The views of a scene show one set of named points, each view turned or mirrored, shifted and resized as a whole, with a little noise and some points left out.
In the rows, 128 means zero.

Scene 1
View 1
rab: [129 111 131 152 107 113 102 111 139 113 112 104 136 118 133 120 104  84
 114 114 113 151 137 147 131 126 142 128 104 133 123 136 121 142 152 127
 112 117 132 146 128 124 107 109 129 120 114 102 108 152 117 139 128 117
 146]
kog: [138  86 139 116 102 128  82 122 122 113 136 123 154 141 126 134  99  99
 129 127 165 153 132 142 125 138 122 144  97 105 120 156 113 150 157 139
  98 102 151 148 127  97 108  79 141 114 131 107 127 143 112 129 122 108
 159]
tusi: [120 121 134 175  97 119  84 119 123 105  91 117 132 111 124 135  89  96
  98  95 125 131 145 151 122 127 110 115  73 102 135 126 152 143 159 168
 113 114 132 156 105 106 126 102 120 147 116  95 119 158  99 136 129 108
 154]
nitaf: [140 110 147 127 112 126  80 129 135  92 133  95 145 124 122 136  76  99
 121 127 132 164 149 152 113 132 128 144 103  84 120 150 120 139 166 155
  94 111 140 145 135  98  91  93 137 121 130 103 107 171  95 120 132 113
 175]
Natu: [160 112 108 138 103  88  85 112 155 129 121 101 153 128 146  79 152  81
 118  87 126 148 131 144 139 144 170 150 125 156 123 132 116 151 142  89
 149 104 114 129 151  90  63 135 138 112 154 108 103 148 146 150 131 132
 169]
rede: [117 115 145 166 112 140 101 103 108 113 118 119 112 145 134 130 102  91
 118 141 113 126 129 145 119 124 131 121  78 132 136 138 126 138 130 149
 117 120 134 149  99 156 146 101 108 121  98 133 123 111 106 137 120 115
 126]
Tola: [139 125 113 154  83 108  93 116 148 105 119 104 144  97 134 124 111  89
 104  93 121 157 133 142 133 122 143 131 122 127 130 129 132 143 165 100
 112  97 142 157 120  94  91 111 135 126 134  85 101 169 135 135 132 112
 147]
dilev: [128  87 137 166  86 132  87 136 110  96 112 104 178 122 114 153 101  88
  94  86 137 127 151 112 110 147 136 120 100 135 108 170 118 122 176 139
  82 107 176 132 128 120  81  97 130 111 123  86 106 130 146 137 126 131
 130]
beno: [130 104 145 151 102 129  84 129 126  90 119  96 157 116 118 148  83  95
 104 107 129 149 152 137 111 137 130 128 100 102 117 156 123 130 173 151
  86 110 158 142 130 108  89  94 131 120 125  92 103 159 113 126 131 119
 156]
gon: [128 115 144 168  96 131  78 133 117  83 114  97 152 114 120 153  81  98
  92  99 123 135 157 136 103 137 124 122  89 101 121 154 134 127 174 161
  91 108 159 139 119 111  89 102 121 127 123  92 103 153 115 128 133 123
 153]
mifa: [117  72 156 150 137 114 108 109 112 138  93 112 146 169 127 105 110  70
 139 132 115 124 146 147 136 149 149 121  71 157 104 148 103 138 124 176
 120 146 117 118 148 158 121 113 126 111  94 130 126 112  99 153 123 127
 149]
gem: [133  93 147 170 106 149  85 119  87  99 138 109 152 167 132 137 123  91
 105 116 125  99 143 114  94 154 151 126  84 161 119 182 104 116 138 143
 111 111 167 114 116 166  94 114  99  92 120 138 112  70 150 141 121 144
 116]
bapu: [149 106 137 114 114 113  83 122 146 108 132 100 144 131 133 115 100  94
 133 128 135 172 141 159 128 134 141 152 112 101 121 142 115 150 156 133
 111 112 127 144 146  90  88  98 144 116 138 108 111 171 101 127 132 114
 184]
Kaba: [128 100 151 155 119 123  86 119 116 110 109 107 139 146 127 123  98  90
 118 122 121 129 152 149 117 143 135 129  77 122 119 149 122 133 144 172
 115 125 130 131 132 130 108 109 118 121 114 121 116 131 102 140 125 126
 161]
Tagib: [142 140 132 154 112 115  83 109 140 106 127  97 115 119 143 111 106  97
 111 119 107 151 137 159 120 125 145 139 103 113 139 130 134 141 143 129
 132 111 117 146 119 114 102 122 115 126 129 120 100 153 108 131 133 120
 161]
Fop: [128  94 124 159  94 124 107 102 115 130 118 129 141 146 137 115 137  81
 120 117 131 125 116 125 133 133 148 126 100 171 127 147 111 144 134 106
 120 110 145 142 112 144 126 105 123 107 111 122 127  99 147 150 119 119
 110]
fiv: [126  85 137 164 108 126 108 112 110 127 115 113 153 157 131 118 130  76
 117 116 120 117 132 123 126 146 158 123  96 177 113 163 102 131 133 127
 114 123 145 123 131 162 106 115 120  98 105 124 117  93 147 150 122 132
 115]
Nimum: [145 102 126 140  82 124  86 131 136  95 136  99 172 108 124 142 103  92
 107  95 141 159 141 125 115 137 141 139 126 123 117 161 114 136 177 106
  86  91 170 144 133  96  73  94 142 109 136  79 103 154 145 130 132 117
 142]
View 2
Tola: [103 154 139 150 149 145 109 138 161 113 131 147 137 141 116 158 135 105
 159 143 138 126 122 132 144 127 125 141 126 128 116 131 121 144 155 143
 131 100 118 112 122 140 141 136 132 114 151 145 117 140  96 123 120 130
 112]
fiv: [140 135 119 135 113 156 114 153 105 127 120 140 161 140 148 128 117  95
 138 106 121  92 109 109 121 106 129 153 169 108 127 156 134 174 133 112
 145 116 113 125  99 102 116 120 184 134  96 133 150 169 109 165 134 121
 120]
beno: [ 87 141 135 128 126 139  94 122 132 128 150 152 154 139 105 151 143 102
 133 147 166 143 102 120 136 101 142 134 132 129 127 131 136 170 142 131
 121  99 117 131  99 130 125 155 130 109 119 129 100 159 131 115 132 111
 107]
dilev: [105 134 122 125 140 135 104 134 109 157 143 150 131 138 140 147 120 103
 143 144 161 131 102 117 122  99 136 131 167 119 140 139 137 176 148 132
 124 101 106 128 103 118 142 146 158 105 121 121 112 157 126 139 137 114
 106]
Tagib: [ 99 159 129 149 119 163 111 138 147  92 136 148 168 135 109 152 154  95
 127 120 143 119 132 127 136 127 127 136 103 147 106 141 129 136 134 118
 122 100 133 115 103 160 102 136 128 119 124 152 133 159  93 125 119 115
 118]
rab: [113 152 135 133 122 154 107 143 144 109 128 146 165 141 110 146 146  98
 142 125 132 117 110 121 147 120 134 152 129 130 119 136 128 161 143 129
 135 105 120 116 107 130 116 138 134 126 121 149 122 152 106 127 124 130
 111]
nitaf: [ 78 140 146 143 125 141  84 115 144  99 155 154 171 148  89 147 151 101
 128 144 154 142 110 122 146 100 138 121 115 139 110 123 134 159 137 128
 123 101 127 140  93 139 117 157 119 116 120 123 100 167 139 108 129 106
 116]
Kaba: [101 150 119 136 105 149 106 142 121 114 140 147 181 135 115 143 158  90
 117 110 148 126 103 103 131  98 145 152 122 129 125 137 141 172 122 110
 133 104 127 117  88 124  98 141 148 125  94 135 127 178 121 125 124 111
 114]
mifa: [131 151 120 128  91 161 111 163 114 113 121 133 213 142 123 127 161  87
 113  89 111 102  85  89 140  98 155 171 143 118 125 140 140 189 119 102
 155 112 124 121  79 100  90 134 163 144  76 137 138 186 128 136 127 127
 116]
gem: [128 127 101 128 100 151 114 138  71 149 136 150 150 133 156 130 111  91
 119 108 160  99 121 107  96  96 130 136 169 118 136 168 148 171 120  96
 121 114 112 133  91 120 104 127 194 119  82 124 152 178 117 177 145  95
 112]
Fop: [144 137 123 140 114 149 117 151 126 115 112 143 154 140 134 133 115  98
 155 106 115  94 115 116 130 115 119 164 157 106 122 156 129 176 136 118
 148 119 117 119 115 106 114 114 178 134 105 147 151 159  97 159 129 130
 117]
gon: [ 83 147 119 126 128 138 102 131 122 144 154 153 146 129 117 157 148  96
 124 142 176 142 105 118 128 105 146 135 131 135 135 133 140 164 137 125
 117  95 115 118  97 139 126 156 134 103 119 131 106 161 122 121 129 112
 102]
bapu: [ 91 147 154 162 140 151  86 128 155  75 144 149 178 155 100 146 147 101
 134 132 128 132 115 121 149 105 132 118 118 136  99 120 126 149 142 133
 136 102 130 139  94 138 117 142 126 126 129 119 113 170 133 111 120 109
 129]
tusi: [ 83 154 119 140 102 123 112 138 154 124 146 160 149 121  91 165 161  91
 136 128 172 150 108 114 142 107 142 174  99 122 134 134 133 176 128 124
 123 101 135  94 112 129 106 144 131 110 112 155 118 161  98 105 112 127
  99]
rede: [123 134 121 125  68 147 114 131 125 110 124 155 167 125  92 134 141  89
 128 104 152 106 124 121 133 112 125 173 115 121 122 163 140 177 116  99
 126 120 132 119 109 123  83 131 151 128  80 163 146 163  94 146 134 122
 105]
Natu: [119 176 130 181 178 169 115 169 152  84 124 130 162 152 163 153 139 104
 148 118  95 106 123 114 132 125 128 124 142 131 103 124 113 124 153 139
 152  95 122 108 104 142 137 116 157 132 155 122 143 164  97 135 103 120
 136]
View 3
beno: [171 138 111 127 172 133 124 108 117 133 147  79 129 126 136 135 130 106
 138 140 117  87  93 120 132 149  88 102 126 136 135 163 125 120 181 108
 152 154 119 112 165 132 117 134 141 132 154 106 167 128 129 124 133 124
 147]
dilev: [169 155 117 138 181 151 134 141 139 130 122  90 136 113 139 133 123 120
 151 154 111 103 102 112 126 149  90 134 123 126  95 164 131 142 180 116
 147 144 114 101 162 134 106 138 138 143 147 101 158 130 142 127 131 126
 128]
Fop: [126 140 130 128 160 114 139 149 132 132 131 118 110 155 142 122 126 128
 125 148  79 134 132 108 127 131 124 129  98 159  80 102 139 141 137  92
 137 160 108 100 150 128 109 168 124 138 153 113 140 140 120 147 150 139
 113]
mifa: [136 131 138 162 132 122 113 120 127 133 138 105 107 175 130 156 107  91
 147 166  68 119 138  97 102 133 140 115 121 185 109  81 125 126 159  61
 140 156 140 109 134 136 121 161 141 144 158 103 163 164 128 123 147 108
 159]
nitaf: [164 136 104 115 158 116 119  82 101 135 164  67 130 139 135 134 132 100
 125 129 113  76  98 119 141 143  94  86 121 147 161 166 120 103 176 105
 148 151 125 115 166 130 128 136 145 134 159 105 168 121 123 119 137 128
 159]
rede: [154 122 147 142 156 116 118 125 124 115 155 114 104 167 121 111 146 105
 122 151  98 115 120 126 117 147 103  98 109 170 112  85 127 121 126  79
 147 183 108 116 140 154 141 147 119 122 162  96 151 146 112 127 142 112
 116]
Tola: [140 136  97  97 180 112 146 129 123 148 153 114 122 135 145 131 125 136
 105 124 119 107  92 135 153 148  98 101 108 125 132 153 148 138 166 119
 142 170 108 119 182 113 101 166 141 117 144 143 161 122 102 155 151 158
 126]
rab: [145 126 114 120 163 115 130 119 120 139 154 105 112 150 141 138 124 113
 119 139 101 107 104 120 132 143 109  97 114 149 127 127 139 128 168  95
 146 169 117 116 161 124 114 158 136 123 153 124 161 137 109 141 147 132
 139]
gem: [134 159 140 172 170 157  99 150 144 131 127 108 141 150  96 108 131 128
 142 174  92 106 135 113 112 137 112 150 117 136  69 122 120 139 133  80
 134 138 111  85 123 145 132 133 116 157 151  90 135 143 143 124 146 119
 104]
gon: [182 144 119 135 181 145 120 119 130 130 145  90 132 125 126 135 129 109
 141 146 127  85  86 132 127 161  79 106 133 132 136 160 125 127 175 104
 149 161 118 116 165 141 121 128 143 123 148 107 170 132 130 118 132 116
 138]
Natu: [ 94 156  83 109 162 117 132 127 124 173 148 117 134 160 128 156  97 144
 102 126  98 107 120 125 156 130 143 119 111 135 135 143 144 139 155  96
 118 142 133 110 178  93  90 189 160 139 133 157 160 130 109 161 170 172
 138]
kog: [152 153 110 106 154 108 135  97 104 128 142  69 129 135 147 122 132 106
 135 123  97  90 119 102 143 131 104 104 107 167 134 151 119 106 141 110
 136 144 122 108 172 142 117 148 145 144 150  89 162 115 139 120 133 133
 137]
bapu: [136 140  95 106 149 103 124  83  99 149 163  72 128 152 137 138 122 106
 115 122 101  82 111 116 147 129 113  87 113 154 158 159 125 104 165 102
 139 148 131 111 172 118 118 157 150 139 152 119 166 120 119 131 147 145
 158]
Nimum: [153 153  97 106 181 126 141 121 120 143 139  79 137 118 150 125 129 126
 129 130 111  95 100 113 150 137  92 118 112 118 117 187 135 133 180 129
 148 138 111  99 175 119 103 146 136 142 151 118 155 112 130 139 139 150
 133]
tusi: [180 135 130 123 172 128 135 118 124 119 150 114 116 136 136 145 128 104
 132 134 130  99  86 141 128 170  84  92 134 162 149 121 129 117 145  94
 142 191 125 140 178 151 116 149 153 102 146 103 181 141 120 124 133 113
 137]
Tagib: [136 128 110 121 164 115 112 107 114 146 173 111 121 166 111 133 130 119
  99 132 117  89 103 144 142 148 109  85 118 141 152 129 132 119 150  87
 139 173 117 121 163 125 131 158 137 118 149 132 160 132 100 140 157 137
 137]
Kaba: [151 139 127 146 151 131 110 111 123 132 149 100 124 156 118 144 123 101
 135 153  99  94 115 119 120 147 115 106 127 163 134 116 121 115 152  78
 138 162 132 117 150 141 127 146 144 132 152 103 164 145 129 120 142 112
 147]
View 4
nitaf: [154 128 193 104 146 126 137 158 122 141 100 125  96 140  66 121 139 137
 114 166  98 132  98 145 145 103 192 165 195 158  95 116 126  91 150 100
 110 119 146 119 176 172 153 124  86 117 145 148 128 106 100 126 158  94
 155]
Kaba: [120 130 175 126 134 130 123 137 127 141 126 119  86 142 108 130 146 127
 109 151 131 130 104 141 144 110 138 156 185 151 128 140 111  97 144 141
 119 131 121 140 130 142 132 126 102 113 157 141 119 126 145 122 130  92
 152]
fiv: [116 135 137 133 121 159  92 139 144 123 181 113 105 115 140 121 149 113
 142 139 141 148 127 151 139 128 121 155 121 126 155 171 118 113 149 154
 101 131 105 153  82 159 137 161 139 112 161 109 129 112 115 117 150  87
 171]
rab: [160 141 170 138 120 139 141 137 143 122 129 141 106 121 102 130 146 137
 131 142 117 121 106 137 151 125 144 173 152 144 102 136 146 127 171 114
 113 116 118 132 110 162 129 120 110 133 155 147 120 125 117 144 151  73
 162]
Fop: [133 151 128 134 119 153 105 144 149 107 173 132 111 105 145 120 154 121
 148 130 133 141 138 148 138 138 129 161 122 125 137 169 123 112 166 143
 103 121  98 155  77 164 120 149 150 125 158 123 118 121 112 121 166  84
 163]
beno: [150 109 191 120 151 140 129 150 132 150 115 113  91 135  82 126 128 144
 129 151 106 133 114 145 153 111 172 154 168 150 111 125 127 121 149  99
 109 129 141 121 154 173 154 126  76 112 147 155 126 115 106 119 172  77
 175]
Tola: [180 134 161 133 138 148 146 156 144 125 121 138 108 112  88 117 138 138
 143 127  93 115 128 135 155 115 177 168 125 149  79 132 162 127 179  90
  97 102 144 134 125 172 129 126 115 146 142 152 105 121  91 159 183  51
 149]
Natu: [151 146 140 140 113 168 143 150 145 123 146 122 112 121  86 117 150  95
 147 135 101 106 104 103 140  93 155 168  90 156  85 153 182  93 171 112
  88 101 144 159 109 155 139 145 167 172 156  89 117 104  82 200 121  51
 129]
Nimum: [164 108 169 117 150 162 123 161 140 141 137 104 104 118  77 113 124 130
 160 146  91 141 134 137 151 111 184 150 120 140 100 138 147 120 160  82
  91 120 151 124 144 196 164 143  99 122 141 137 130  99  63 134 194  64
 181]
mifa: [111 153 169 129 108 140 118 121 139 118 153 129  92 138 130 142 149 118
 114 169 155 130  85 128 127 131  99 160 189 140 155 159 104  86 145 161
 127 140  82 149  91 137 128 117 132 114 184 116 137 126 154 114 102 114
 168]
kog: [139 142 168  93 152 141 128 169 127 123 122 117  97 130  91 117 134 121
 137 160 109 140 134 134 127 109 195 151 175 152 111 148 107  64 150 106
 102 129 137 139 155 181 141 128 125 111 150 137 122 110  84 101 178 103
 147]
bapu: [157 149 178 105 135 138 144 161 124 127 110 133 105 130  68 117 146 119
 122 168 103 124  96 130 136 102 192 172 176 162  88 126 145  72 159 102
 101 111 146 131 167 169 146 123 123 134 151 123 129 102  89 146 144  93
 138]
tusi: [146 121 183 128 153 120 149 145 138 142  97 132  82 137 104 139 128 156
 119 127 110 110 141 130 154 118 160 150 179 157  98 130 107 125 160 109
 126 127 131 140 131 145 107  97  88 112 150 192  85 154 144 112 184  70
 157]
rede: [128 152 146 135 128 113 109 143 126 118 139 149 104 116 147 122 171 141
 101 128 139 142 123 185 154 138 137 176 191 135 136 141  94 115 156 159
 122 115 106 144 112 139 103 142 114 103 144 155 105 136 156  95 163  98
 145]
gon: [142  94 187 126 159 134 127 147 130 162 112 109  82 141  88 128 122 147
 124 138 105 131 123 150 162 106 163 147 161 156 108 124 119 137 143 106
 113 128 148 125 151 160 147 129  60 106 142 171 115 125 126 120 175  65
 174]
dilev: [134  86 178 122 154 159 110 144 146 155 147  86  88 131 100 126 111 139
 155 139 113 147 137 136 151 114 148 133 122 138 133 151 118 138 145 108
 107 143 136 132 121 180 161 141  77 103 152 150 128 114 102 114 184  66
 199]
Tagib: [149 145 158 141 128 126 132 150 122 134 115 149 109 123  96 115 169 130
 102 129 109 118  99 163 158 103 166 183 167 157  89 119 147 116 163 128
 109  97 142 139 141 139 122 140 113 139 137 140 106 119 128 160 142  69
 124]
gem: [ 88 100 133 135 141 150  62 141 129 154 181  88  91 126 143 114 150 114
 129 127 142 167 130 181 152 114 117 142 126 128 175 169  93 129 126 169
 104 134 125 149 105 147 149 192 106  93 146 110 127 108 136 105 151  85
 173]
View 5
beno: [143  70 181 125 134 159 143 152 170 126 121 133 127 120 145 130 206 123
  78 144 150 156 102 150 176 148 164 146  57  75 118 170 145  88 145 204
 119  81 138 163 232  82 105 175 115 179 105  81 106 141 128 107 122 145
 150]
bapu: [146  53 136 171  97 123 114 104 187 126 119 136 125 131 177  82 183 152
  92 157 149 181 119 130 197 145 151 146  53  41 113 168 195  98 145 139
 117  96 132 140 217 111 116 139 160 135 146  85 118 145 103 138 162 112
 162]
mifa: [125 143 122  61 135 137 148  57 150 105 105 118 180 184 181 150 186  74
  46 171 126 142 154 153 132 123 193 164  22  83 100 113  84 123 179 131
 113 200 135 156 133 128  49 147 192  82 160 103 171 138 155 125  71 126
 162]
dilev: [142  84 193 100 169 172 139 168 139 111 107 112 119 104 134 109 195 111
  73 103 167 124 109 168 169 147 176 145  51  96 155 152 100  87 159 226
  94 120 169 175 190  49 114 172  91 191  93  74 121 116 160 112  68 185
 125]
Natu: [156  89  97 219 130 117  79  38 155 148 120 145 120  95 153  10 139 134
  88 104 181 129 160 153 157 155 133 142  78  52 140 112 147 116 164 111
  33 114 157 106 100  89 150  97 138 162 137  73 165 149  95 150 130 103
 145]
Tola: [150  72 138 195 140 164 103 118 168 126 128 173 109  99 105  94 171 141
 107 117 144 124 120 168 174 147 156 158 105  60 141 172 141 130 154 157
  82  63 158 127 173  90 152 141  74 171 113  91 129 160  88 128 152 112
 159]
Fop: [115 124 137 119 162 150  98  86 125  80 109 130 134 111 120 125 162 116
  90 121 139  88 140 171 167 116 163 148  74  91 153 144  88 144 194 122
  72 192 196 154  97  94 106 152 101  82 150 117 149 120 148 135  99 148
 145]
kog: [139  63 180 130 102 141 119 130 169  93 119 118 120 120 182  93 184 157
 105 129 130 162 114 149 209 130 164 159  50  63 156 192 187 109 152 145
 133 130 164 163 229  98  85 172 137 117 150 106 114 113 145 132 142 151
 129]
Tagib: [133  98 138 178  95 120 116  80 161 144 132 166 134 110 130 147 189 116
  77 172 143 131 142 150 154 138 113 145  93  71  87 158 151 125 150 138
  76  78 144 132 167 117  98 154 137 146 137 113 110 162  87  98 165 110
 185]
Nimum: [145  51 170 162 157 165 104 165 161 111 109 124  99  87 128  70 184 154
 102 111 176 144  95 152 209 151 155 130  64  68 154 169 150  82 153 199
  91  92 169 160 198  59 156 150  84 175 104  68 108 124 124 134 118 158
 134]
tusi: [157 110 184 122  93 162 167 117 163 132 152 180 150 139 138 170 195  99
  88 134  99 129 134 183 129 138 179 191 104  74 132 183 132 151 140 169
 118  62 143 134 231 112  66 194 101 183 116 126 135 161 119  85 142 128
 149]
fiv: [113 126 146  98 166 140 103  89 114  94 102 109 136 115 135 119 173 107
  69 133 161  93 144 162 159 117 157 137  46 101 138 124  77 121 192 142
  64 201 188 169  96  87  92 151 125  93 145 106 145 110 166 128  74 166
 142]
gem: [ 97 126 203  76 150 117 120 110  91 103 104  87 130  88 150 153 198  92
  45 143 190  84 141 154 147 117 109 112  37 131 119 124  66  94 179 179
  52 202 193 198 111  64  60 184 138 124 132 107 106  86 193  89  54 213
 138]
rab: [135  96 128 148 138 156 122 105 165 116 118 157 136 133 123 138 184 115
  86 151 135 131 125 156 167 136 163 153  75  68 112 156 125 127 165 151
  96 106 147 140 165 112 116 149 115 134 128  96 132 153 108 124 134 111
 169]
View 6
Natu: [152 112 132  84 139  95 152  67 163 106 121 112 121 193 110 193  34 177
 142  78 130 199  71 138 133 145 104 204 137 132  99 114 159 108 119 123
 144 121 142  98  93 150 157 129 121 122  85 115 162  86 117 142 137 105
 186]
Fop: [121 139  94 151 132 118 104  98 125  94 183  84 163 164  90 138 122  87
 127 111  91 135 112 159 127 168 127 136 123 143 144 160 149  68 123 118
 128 162 124 142 102 115 165 100 134 136 127  81  91 111 118 108 109  96
 123]
Nimum: [143 131  73  97  79 104 196 106  91 109 160  73 162 107 182 168 105 160
 182 100 151 129 104 165 126 157  75 191 162 182 142 126 134 158  64 109
 158 179 143 108 136 149 158 119 120 139 154 141 116  87  96 189 114 137
 132]
kog: [144 162  59  96  71 117 164  82  58 117 146  93 172 102 125 153  90 131
 173 123 116 136 140 192  75 111 150 176 181 139 110  92 125 132  88 130
 186 175 145 145 141 139 144  68 130 168 123 140  70 103  83 169  88 119
 115]
rede: [131 140 107 137 110 173  71 107  89 139 181  98 181 108  44  95 152 107
 116 162  80 128 138 149  87 150 152 133 102 136 158 126 125 113 143  90
 139 171 113 188 132 141 124  65 172 170 115 135  62 112 108 113  89  80
  90]
mifa: [170 160  88 113 121 160  91 112 102 167 198 136 173 141  18 171  76  65
 111 143 127 131 154 141  96 109 158 112 134 112  83 157 116  51 157  71
 131 148 119 134  86 123 153  64 144 139  77 103  77  94 109 120 102  50
  48]
dilev: [133 127  75 125  71 134 182 124  79 131 192  95 168 107 127 174 114 104
 179 126 159  83 129 169 132 168  65 149 153 201 144 167 125 141  43 100
 128 184 113 139 117 136 148 121 125 116 165 131 102  68 103 179 113  99
  76]
tusi: [143 130  94 120  64 170 127 118  30 132 152 116 161 109  38 150  95 157
 135 165 117 137 125 153  88 167  94 179 136 179 118 110 156 153  91  65
 137 148  87 198 164 200  92  93 166 164 112 177  74 101  67 153  57 101
 110]
gem: [115 106 131 125 112 162 116 107 143 149 212 109 160 121  80 120 152  55
 174 139 119  70 142 176 125 132 140 103 112 161 175 170  84 106  71 137
 130 185 114 156  71  81 164 102 133 110 164 110 113  49 160 126 143  41
  62]
fiv: [131 135 102 138 132 127 115  97 141 116 196  96 160 156  89 149 117  67
 143 114 111 116 123 163 128 150 131 122 123 143 144 168 124  73 111 123
 128 173 127 132  83  94 173 100 129 122 130  81 100  86 134 116 124  77
  93]
nitaf: [177 152  79  57  71 148 164  99  59 162 148 107 178  67 124 158  96 182
 160 140 150 146 137 155  77 112 120 191 164 146 107  85 115 177 107  76
 181 168 144 129 154 175 132  72 143 172 113 178  91  91  78 194  98 122
 105]
rab: [162 142  90 109 109 134 124 106  93 130 165  99 168 122  92 149 101 157
 121 126 124 153 112 130 110 162  99 172 128 151 122 128 147 128 133  67
 135 153 126 131 133 169 140  93 145 156 103 138  95 107  91 151  99 114
 117]
beno: [155 140  80  88  67 142 167 108  64 144 162  99 173  82 126 157 107 159
 169 135 152 124 133 160 101 137  98 179 159 170 128 112 123 166  79  85
 162 171 131 138 145 161 135  88 137 156 137 163  96  86  85 189  99 117
  96]
Tola: [148 125  97 111  98 110 154 100  96  96 138  81 154 137 133 159  94 194
 142 107 126 166  88 138 122 185  67 207 131 173 134 115 169 154 101  84
 143 149 128 130 147 185 133 121 139 156 121 146 111 112  85 160 100 140
 162]
bapu: [175 151  87  57  93 124 159  80  86 143 130 108 163 103 127 163  65 186
 153 116 136 175 118 155  85 102 136 201 168 123  94  74 131 149 125  94
 184 152 154 110 142 166 145  75 139 169  94 156 106 103  83 181 109 124
 134]
Kaba: [160 139 105  97  90 167 120 108  80 164 169 130 166 107  47 154  92 116
 139 148 131 130 143 152  88 118 136 148 138 138 105 127 117 121 113  81
 149 159 112 160 117 154 128  73 151 150 105 149  92  80 103 146 101  72
  78]
gon: [154 121  94  96  59 165 167 122  58 158 169 106 170  76  95 153 110 153
 167 153 155 110 132 156 110 152  77 172 145 194 136 130 125 177  62  77
 142 173 105 162 146 178 116 105 148 145 146 179  99  71  87 187  97  98
  83]

In a view up to two points have been moved. Name them for each view, in the order of its rows, or write -.
view 1 | Fop, fiv
view 2 | dilev, gon
view 3 | Tola
view 4 | rab, tusi
view 5 | -
view 6 | beno
